The views of a scene show one set of named points, each view turned or mirrored, shifted and resized as a whole, with a little noise and some points left out.

Scene 1
View 1
Dogav: [ 13  -4  -4   3   3  -5  -9   9  -3 -16   2  -4  -6   2  27  -6  14  14
   8  20   7 -22   2  -7   3   0]
totus: [ -4  28   3  -3   2  11   2   8  17 -16  -5  -2   0  10  -4   7  16   6
  10  -5  -7  -4   9 -27   8 -12]
Repid: [-13  21  10  17   3  -3   4 -10   8 -17   1   1   0   7   7  -5  11   7
   5  11   2  -1   3  -9   6 -12]
nivo: [  4 -21 -10  11  -3 -11 -16  16   5 -13  17 -11  -7   1  41 -20   9  13
   8  20  16 -28   7  10 -24  -2]
vov: [ -6 -20   3  25   3 -21 -11  -4  -4 -15  17  -8 -10  -1  45 -26   6  16
   4  34  22 -25  -2  24 -19  -1]
Big: [ -4  22  -6  -6  -3  18  -3  23  26 -13   2  -6  -3   8   0   3  20   6
  12 -16  -7  -5  15 -29  -4 -15]
vezi: [ -4   8   2   8   1  -2  -3   4  10 -14   4  -4  -4   5  17  -8  13   9
   9   9   4 -12   6  -8  -4  -8]
rad: [ 10  21   6  -4   6   4   1   3   1 -18  -7  -1  -4   6   6   8  17   7
  10  10  -3  -8   5 -25  19  -4]
Vun: [ -2  19   4   3   5   2   2   0   7 -16  -2   0  -2   7   7   1  15   9
   9   8   0  -6   5 -19  10 -12]
raf: [-20 -10  -6  25  -4  -7 -12  10  15 -12  21  -9  -6   4  31 -25  10  13
   8  11  15 -17   8  14 -32 -11]
kani: [ -9 -21  -5  24  -4 -13 -15   7   2 -13  18  -8  -9   0  41 -27   6  16
   5  25  19 -26   1  19 -26  -3]
Vatir: [ -2  10   3   6   2   1  -2   5   8 -15   2  -3  -2   5  14  -4  15   8
   8   9   3 -11   6 -13   0  -9]
naz: [ 17   8  -4 -11   5   4  -6  15   1 -16  -4  -5  -7   6  16   8  15  11
   9   9  -3 -18   6 -25  10   0]
satik: [  9  21   3  -6   5   4   1   5   4 -15  -7  -1  -4   6   5   7  16   9
  10   6  -3 -10   4 -24  16  -4]
logon: [ 17 -15  -5   0   4  -8 -11  13  -2 -17   7  -6  -9  -1  37  -8  12  14
   9  24  12 -27   2   0  -3   4]
tizu: [-24  -3  -2  24  -5  -3  -7   6  17 -11  20  -7  -3   5  22 -22   9  10
   8   7  13 -13   8   8 -26 -11]
Sil: [-22  18   9  20   0   0   2  -6  16 -12   7  -1  -2   6  10 -11  11   9
   5   7   6  -2   5  -4  -4 -13]
tozet: [ 14  -9  -9  -2   0  -1 -12  23   3 -14   7 -10  -7  -1  31  -5  14  11
  12  14   8 -26   5  -6  -7   0]
bodip: [  8  -8  -7   2   2  -2 -10  18   5 -13   6  -6  -8   4  29  -8  12  12
  10  15   8 -22   6  -6  -8  -2]
Nes: [-11 -16  -6  21  -6  -7 -13  14  14 -10  21 -11  -6   1  35 -27  10  15
   8  12  18 -23   6  14 -32  -9]
View 2
vezi: [  1   1   0  -6 -12   3  -3  -5  -4   1  -1  -3  -4  11   0  -1  -4   1
   1  -7   9   1   4  -5  -1   2]
logon: [  1   5  -2  -9 -15  10   3 -12 -11   4   2   3  -3   9   1   0  -8  -8
 -10 -26   5  -8  19  -8   2  13]
naz: [ -7   7   4  -8   3   8   4 -15  -8  -1  -2 -18  -7   9   8   1 -10  -4
  -1 -10   2  -5   3  -6  -4  12]
Repid: [  1  -1  -3  -3 -11  -1  -3   2   0   3  -5  -8  -2  16  -1   5  -3   4
   5   4  10   6  -6  -5   0   1]
totus: [ -4   2   9  -4   3   2  -4  -7   0  -5  -3 -21  -6   9   7   1  -6   3
   7   4   6   7 -11  -3  -6   1]
Dogav: [ -1   5  -2 -10 -12   9   3  -9  -9   4  -1  -3  -5  10   3   2  -7  -5
  -6 -15   5  -5  12  -6   1  12]
tozet: [ -2   3   4  -8  -9  12   0 -16 -12  -1   5   0  -5   5   3  -3  -7  -7
  -7 -23   6  -5  14  -8  -3   9]
satik: [ -6   5   2  -5   1   5   2  -9  -4  -1  -5 -20  -7  13   6   3  -8   0
   5  -2   3   1  -5  -5  -3  10]
nivo: [  6   0   1  -8 -23   8  -4  -9 -11   3   6  17  -1   3  -5  -5  -5  -6
 -11 -29  13  -3  21  -9   0   4]
tizu: [  9  -8   1  -4 -26  -1 -10   3  -4   3   4  15   0   7  -7  -5   1   0
  -2 -13  19   7   7  -8  -3  -8]
raf: [  9  -7   4  -5 -28   3 -11  -1  -6   2   6  20   0   5  -8  -5   0   1
  -5 -19  18   4  13  -8  -3  -7]
vov: [  7   1  -8  -9 -29   4   0  -5 -12  10   2  23   1  10  -7  -2  -3  -6
 -12 -27  11  -6  24  -9   5   8]
bodip: [  0   3   3  -8 -11   9   0 -14 -10   0   3   3  -4   4   1  -2  -6  -4
  -7 -20   9  -2  13  -8  -1   5]
Nes: [  9  -5   2  -6 -26   6  -9  -3  -8   3   7  22   0   3  -7  -5  -1  -3
  -7 -23  17   2  18  -8  -2  -4]
rad: [ -6   6   0  -8   0   4   4  -8  -4  -1  -7 -21  -5  15   7   4  -8   0
   5   0   1   0  -5  -4  -2  11]
kani: [  8  -3  -5  -7 -31   4  -3  -4 -10   7   5  22   1   7  -8  -5  -3  -5
 -10 -27  15  -2  22  -8   2   2]
Vatir: [ 1  0  1 -5 -9  2 -2 -5 -4  1 -1 -6 -3 10  1  1 -4  0  1 -5  8  2  0 -5
 -1  3]
Sil: [  3  -5  -2  -3 -15  -4  -7   3  -1   2  -2  -1  -1  13  -4   2  -2   6
   4   2  14   9  -5  -5  -1  -4]
View 3
satik: [-26   6  14   0  10  13   3  -3  -6   5   9  -3   5 -14   7   7  -8  -8
  29  21  19   6   8 -14  -2  -5]
rad: [-26   8  13   1  11  15   5  -4  -5   6  12  -3   6 -13   6   7  -8  -6
  29  24  23   7   9 -13  -2  -5]
nivo: [-13  -5  -8   6   6 -31  12  -7  -3 -12  -4 -40 -37  -3   1   3  26  -1
  14  -7  37  -1  28 -19  18  12]
raf: [ -7 -14  -9  21  -5 -39  17   5 -10 -17  -3 -44 -25   7  -1   8  36 -12
   4 -20  45  11  31 -17  30  10]
Vatir: [-18  -1   7   8   3   0   9   1  -8  -2   9 -14  -3  -6   5  10   5  -8
  20   9  29   9  16 -14  10  -3]
totus: [-14   4  21   6   3  26  -3  -2 -11   3  13  -5  19 -12   8  16  -5 -18
  26  13  25   9   6 -10   7  -7]
naz: [-24   9   8  -7  14  10  -4 -12  -2   4   4  -9 -10 -16   8   4  -5  -3
  32  17  22  -3  10 -19  -3   1]
Repid: [-22  -2   8  14  -2   1  19   9 -11   1  16  -7  10  -1   2  12   0 -12
  17  15  28  19  15  -6   9  -5]
vov: [-24 -10 -19  14   6 -49  36   4  -7  -8   3 -35 -37   5  -2   1  24   7
   6   0  37  14  35 -13  17   6]
kani: [-16 -12 -12  12   3 -43  23  -1  -8  -9  -2 -40 -36   4   0   2  27   1
   9 -10  39   8  32 -17  22  10]
Dogav: [-25   4  -1  -1  13 -13  11  -9  -2  -1   2 -22 -21  -9   4   1   8   4
  24  11  27   4  19 -18   3   4]
Vun: [-25   0  12   7   4   9   8   1  -9   1  11  -7   5  -9   4  13  -3 -10
  22  17  24  11  11 -10   4  -6]
Nes: [ -7  -9  -8  15  -3 -33  14   0  -8 -13  -2 -40 -28   3   1   8  31 -10
   8 -14  42   7  27 -16  25   9]
Big: [ -4   1  23   3  -1  28 -18  -6 -10  -4   4 -13  12 -17   8  16   6 -25
  29   0  29  -1   2 -18   8  -2]
bodip: [-15   3   0   3  11 -11   4 -11  -4  -5  -3 -27 -25  -8   4   4  15  -4
  23   3  31  -2  20 -21   7   4]
View 4
tizu: [ -6   2  -6  -1  20 -31 -20 -19  18   5  30 -16  -2   7   7 -22  13   2
  12  -5   9   4  30   7  17   6]
Sil: [ -6  -4   6   5   4 -17 -27 -10   6   7  41  -4   2  -5  -2  -7  17  11
  16  -3  12  10  15   6  12   7]
tozet: [-12  13 -18 -21  19  -3 -26 -15  21  11   8  -8  -3   9   4  -7  -3   2
   9  -8   3   6  -5  -2  -8  10]
logon: [ -9  13 -12 -21  16  -4 -22 -22  22   7   4 -18  -1  14  -8  -1  -7  -5
  10 -10   6   5   5  -7  -9   6]
satik: [-12   1   2  -9   0   9 -37  -2   6  11  27   4  -2  -9  -3   6   7  17
  14  -2   9  14 -16  -1  -6  12]
rad: [ -9   2   5 -10  -4  11 -38  -5   3   9  28   4  -1  -9  -7  10   9  15
  11  -5   9  17 -16  -2  -7  10]
nivo: [ -7  13 -19 -17  27 -20 -16 -26  26   5   6 -22  -3  17   1 -15  -3  -9
  10  -9   4   2  21   0   2   5]
Vun: [ -9   0   5  -4  -1   1 -34  -6   4   9  30   1   1  -7  -5   5  10  15
  15  -2   8  14  -5   1   0   8]
kani: [ -6  12 -13 -15  24 -29 -13 -30  26   5  11 -28   4  17  -4 -17  -1 -11
  14 -11  10   2  32  -1   7   1]
vezi: [ -8   3  -3  -5  10 -10 -28 -12  12   8  26  -7  -1  -1   1  -7   9   7
  13  -4   9  10   5   3   4   9]
Big: [-17  -2 -11  -2  11   0 -39   7   8  17  33  13 -11  -6  19 -12  18  24
   7   3   5  11 -17   9   1  19]

In a view up to two points have been moved. Name them for each view, in the order of its rows, or write none.
view 1 => none
view 2 => vov
view 3 => raf
view 4 => none
